Each row is a point on a landscape with many valleys, with its height.
A ball rolls from a point to the lowest of its 3 nearest points, and stops where none of them is lower. Distance is the straight distance between rows; heights are no part of it.
k695 h=192: [  0 -14  11  -6 -15  33   8 -22   3 -15 -19   6 -15 -17  -1 -35  12 -16
  10   0]
k87 h=391: [  6  16   3   3  14 -42  -3  15  -7   1   1 -22  25  28  15  10 -33  10
 -15  14]
k780 h=483: [-11 -32 -19 -10 -44  -5 -23 -12 -25   6   3  50 -18 -29   5  16  26 -21
  15 -11]
k643 h=255: [ -2  -4 -10  18  17  22   8 -13  -8 -29  -9 -31  46  13 -25 -15  28   6
  42  41]
k615 h=724: [ -8  26   0 -17 -18   1 -27 -19  -3   9  43  -5  -2 -11  11  38  -8  13
  11  -4]
k465 h=271: [ 19  -5   6 -40 -13 -16  12  15 -11 -15 -36  34   3 -36  30  -6 -49 -15
  -7  21]
k145 h=708: [-10  39   4   6   8   2 -25 -22  18  10  34 -17   5  -1   7  33  -9  20
  21  -7]
k134 h=611: [ 13  -2   3  -8   1  -6  -7   8   5  -5  -4  -1   2  -5   4   6  -2  10
 -28   3]
k715 h=532: [ -9  -3 -37  -3 -34 -13 -28 -10 -18   4  29  25   4 -11  -6  37  26 -10
   7  10]
k635 h=54: [  3  23  36 -27 -13  21 -22 -23  22  -2 -12  23 -50 -38  25   3 -13 -13
   3 -25]
k517 h=518: [  9  -2 -10  -5   7 -28   7  26 -11  11  -4  13   5   4  10   4 -21  -4
  -9   0]
k323 h=725: [  4  -4  14 -26   1 -24   0   2  -4  -1 -12  15 -13 -11  13  11 -34  12
 -29  -2]
k494 h=69: [  7 -35   2  -5   0   3  30  12 -16  11 -38  36  16 -36  35 -38  -2   6
   5  28]
k875 h=401: [  1  27  11   2   7  21 -15  -2  27  -2  16  -8 -25   0  -4   2   0   3
  -1 -20]
k330 h=542: [  5  -4  17   7  14  13  17  -1  11   0  -6 -27 -20  27  -9 -24   6   1
 -20 -20]
k473 h=712: [ -6 -11   3  10  12 -11  18  21 -11  25  -5  11 -25  23  23 -13 -11  14
 -41 -28]
k551 h=604: [-22  19   2  10   8 -29 -19 -14  -6  15  44 -14  -1  31  10  35   2  25
  -6   3]
k899 h=487: [  4 -27  -7  -7 -21 -17  -6  17 -15  -2  -9  26 -13 -10   3   6   5   6
 -12 -13]
k204 h=338: [ -3 -11   7 -15 -39  18 -16 -21  -4 -16  -2  27 -21 -31  -3 -10  25 -11
   1 -14]
k906 h=288: [ -4   6 -15  -5  -8 -15 -28   1  10  -7  19 -13  29   9 -21  28   7   1
   6   9]
k857 h=323: [ -9 -13  -2   2 -28  18 -21 -17  -7 -11   2  11  -8  -9 -21   1  31 -22
   9  -3]
k725 h=230: [ 12   6  -2 -13  -2  18  -2  -2  13 -34 -15 -27  21 -16 -21  -5 -18 -19
  30  28]
k901 h=253: [ 15   3  -3  12  18   7  13   4   8 -12   1 -23   0  19 -22 -19  11  11
  10  16]
k921 h=197: [-16 -15 -17  -1 -21   8 -17   1 -14 -12   8   4  20 -16  -3   1  13  -5
  40  18]
k444 h=426: [  1  37  12  -9   2   9 -19 -13  26 -29   5 -22  -9 -14 -17  14 -37   1
  10  11]
k404 h=727: [ -5  10  30  -9  14  15  10   3  16  22 -10  -2 -39  10   8 -11 -17   8
 -22 -30]
k281 h=513: [ -4   0  30   1 -33  16 -13 -10  11   1   5  23 -49 -25  -7 -10   3   4
 -14 -44]
k372 h=212: [ 15  -8  -8  -2   5  25  18   1   9 -22 -21 -10  16 -11  -2 -32  -5 -15
  27  39]
k508 h=213: [-17  20 -20  26   2   8 -17 -22   7 -11  38 -20   1  27 -31  27  40   3
   8  -9]
k332 h=492: [ 11   1 -13 -20 -17 -29  -8  26 -10   0  -1   0  24 -14   2  23 -27  -3
   2  24]
k698 h=488: [-16   4  -2  21   5 -31 -25   1  -9  19  37   4 -12  22  -4  23  12  11
 -15 -27]
k361 h=508: [  5 -29  15   2 -12  15  18   5  -6   3 -13  14  -6   1  -5 -22  11   3
 -23 -28]
k229 h=632: [ -6  14  31  -5  -4  11  -2   2  11  -1  -1   8 -38 -14   4   1  -7   4
 -18 -23]
k367 h=188: [  5 -13  -6   3 -13  10  20  -5 -11 -14 -16   5  24 -14   4 -23   3  -7
  28  32]
k948 h=452: [  9  -8 -11  40  53  25  48  -6  18   2  -5 -27  30  25   1 -35  27  25
   4  40]
k540 h=644: [ -1  -6   6   4  29 -29   8   8   8  20   7  -3 -12  25  14  -3 -21  11
 -26 -15]
k343 h=289: [-10   1 -22  25   1 -18 -15   1 -18  -9  19  -6  53   7 -18  13  33 -12
  40  13]
k207 h=660: [-12 -18  -1  26  17  -6  -9   2   0  15  17  -6  -9  30 -32 -14  46   8
 -14 -24]
k872 h=383: [ 14 -25 -18  17  39 -18  29  26  -5  11 -12 -27  24  11  14 -17   2  12
   3  20]
k352 h=432: [ -4  -1  -8   3 -20 -11 -10  -7   6  17  11   8   4  10 -12  25   0   5
  -8 -15]
k797 h=631: [ -7  27  -7  -4  -6   5 -25 -32  17  -5  25  -5 -15 -10 -12  26  10   3
  31 -14]
k821 h=641: [-24   4  14   9   5 -28 -15  -5 -10  22  16  17 -23   8  27  24 -13  27
 -24 -22]
k254 h=145: [ -4  33  14  28  37   3 -10   7  29  -5  19 -36 -25  18  -9   1 -15  15
 -10 -12]
k836 h=234: [  1  17   1  11  42 -19  12  10  23  -5   6 -49  19  32  -7   0 -12  10
  -8  -2]
k409 h=371: [ -5   6   8 -28 -31  -7 -15 -25 -13   5   2  38 -45 -36  31  32  -6   9
  -7  -6]
k817 h=433: [ -4 -33   6  13 -31  -2 -15  10 -24  -1  -3  34 -24 -20  -3  -8  22 -10
  -8 -14]
k113 h=627: [  3  11  14   2  18  24   7   0  26  12 -15  -8 -30   5  -8 -20  -9   5
 -15 -14]
k867 h=619: [  0 -16  15 -10 -11  34  25 -12   3  10 -31  12 -36   8   0 -42  15  -7
 -18 -40]
k14 h=244: [  4  12 -14   3   9  17   0  -9   6 -41 -17 -29  34  13 -13   3   0 -16
  37  46]
k774 h=623: [-17  -2  18  -5 -12 -17   0  -2 -12  13  -3  23 -36  -5  41  26 -23  17
 -41 -14]
k691 h=578: [ -5  14 -39   3 -12  -1 -25 -11 -28  12  44  14  37  13 -26  44  56 -24
  16   2]
k535 h=107: [ 19 -11  11 -17   4  14  49   1  -1   8 -31  23   7 -18  22 -39  -2 -16
   0   6]
k676 h=261: [ -4 -22  -1  18   4  13  -1  -2  -1  -7 -20  -7  19   5 -18 -22  31  14
  12  19]
k432 h=221: [  5   1  20 -16  -7  22  24 -17   4 -10 -22  -6   0 -27   6 -23 -22 -28
   3   9]
k480 h=637: [  9 -11   0 -28  12   3  53  -4   5  22 -49  24 -28  -8  20 -21 -35  -8
 -25  -3]
k537 h=639: [ 18  29  13  -7  24  20  22   9  18   3 -14 -24 -12   3   4 -17 -29   2
 -22 -12]
k617 h=356: [  3  11 -17  -9  18 -49  -6  24  -3 -11  13  -9  46  14  -8  23  -9  -3
  17   6]
k913 h=113: [  3  -4 -19   4 -18  -7 -18  19 -32  13  -5  25  42 -13   4  -6  12 -11
  20  15]
k325 h=369: [-13 -27   0  18  -1 -13   3  11 -21   8  -5   5   7   1  -4 -18  22   5
  -3  -4]
k600 h=563: [  9  10  11 -13  15  22  39  -2  16  10 -36  -8 -37  -7  14 -29 -20   1
 -14 -11]
k619 h=224: [  7  30  -4  23  25  19 -22   3  22 -20  14 -32   8  27 -28   9  -6   2
   9   4]
k38 h=667: [ -9 -20  12 -23  -2  -7  53  16   0  34 -30  29 -27   4  19 -16 -28  14
 -40 -19]
k786 h=329: [-13  15 -26  12 -25  17 -31 -23  -1 -25  24 -12  47  18 -31  17  36  -4
  41  30]
k969 h=303: [  3  -7  -4  25  31 -38   4  23 -15  -3   7 -22  29  28 -12   6   7   5
 -17   0]
k186 h=246: [ -5   2 -22   3  -3  -5 -10   4 -15 -20   7 -12  45  -1 -10   2   1  -7
  36  31]
k350 h=202: [ -1   2  15  -6 -34   5 -29 -25   2  -1  17  10 -29 -34  -4  19  -1  -4
   6 -11]
k519 h=431: [  9 -22  -1   9  25  18  43   2  16  13 -17   2  25   7  16 -48  16  17
  -4  23]
k946 h=109: [  2 -28   4  10 -22   8   6  24 -32   9 -21  40  -1 -32  22 -26   2   0
  -4   0]
k221 h=183: [  9 -19   7 -17  -8   1  20  15  -2   1 -27  18  -2 -19  10 -13 -26 -24
  -5   8]
k624 h=203: [-17  -9 -11  18 -14   0 -22  -6   5  -8  19 -16   7  15 -17   0  27  -6
  11   8]
k89 h=301: [ -8   1 -32  12  -3 -23 -14  24 -33   4  10  -5  64  -2 -12  20   0 -24
  35  27]
k904 h=229: [ -1  -4 -14   7  -9 -21 -13  15 -15   3   4   6  38   8  -2  19   9 -13
   6   4]
k927 h=162: [ 12  -3  26 -28  -1  21  29  -9  -5 -18 -38  14 -14 -40  16 -27 -15 -32
   4   3]
k17 h=252: [-16  11  -2  39  23  15 -17  -9  15 -17   6 -29 -20  26 -35   3  29  10
   6 -21]
k900 h=607: [ -7 -13  13  22  -2  23   0  -3  -3   5   0 -16 -28  20 -18 -18  32   9
  -9 -33]
k8 h=747: [-17  43   5  27  19  10 -29 -13  24  11  61 -24  -2  18   1  32  14  18
  21 -19]
k428 h=372: [ 17  25   4 -32  -4 -14   1   4   9 -24 -17   7  12 -25  12  13 -40 -16
   1  20]
k531 h=480: [ 13 -19  -1  -7  17  13  30   7  15   6 -19  -5  -6  17  13 -23 -14   5
 -19  -5]
k205 h=630: [  3   6   6 -12  14  -7   7  18  10   9 -12 -11  -9   4  13  -1 -39   7
 -21  19]
k614 h=367: [ -6   8 -11  22   5 -32 -19   7 -17   9  31  -8  25  30 -14  23  31   3
  -3  -9]
k262 h=522: [ 14  16   1 -23 -13   6 -25 -28   8 -17   8  -8   0 -12 -18  24  -9  -7
  19  19]
k75 h=515: [  5   7 -10  -4  37  -7  34  17  21  18  -9 -33  -2  33   6 -29 -32  16
 -33  -1]
k930 h=425: [  6  12  18 -19 -18  24 -19 -14  17 -22  11 -13 -25 -35 -11  -1  -2 -21
  21   0]
k994 h=346: [  9  26  -6  -8  12 -14  -9   0  19 -20  12 -32  31  12 -13  20 -27   1
  19  31]
k327 h=580: [  2 -36  11  -9 -21  19  21   9 -17  11 -32  23 -34   2  11 -22  11   3
 -22 -17]
k683 h=557: [ -8 -20   6   0 -19 -13  -2  15 -21  18   3  38 -37  -8  15  20  -4   7
 -32 -32]
k340 h=615: [  3  19 -39 -15  -1  -8  -8 -23  -8  17  54  -7  31  12   1  59  10 -10
  22  -8]
k572 h=126: [ 15 -32  -6  -2  11 -14  31  25 -12  25 -31  29   8  -2  31 -26  -8  10
 -17   8]

Where does a ball stop that starts at each point below?
k643: k367
k540: k913
k145: k350
k428: k494
k821: k913
k323: k913
k134: k913

Call two points neighbours if one is among the 3 nearest of the other. Go from one point of each pair to the other, from neighbour to neighbour, staying as low as possible. Name the highest point that can't be avoided.
k254, k624: k17
k494, k635: k204
k367, k624: k676
k913, k367: k921
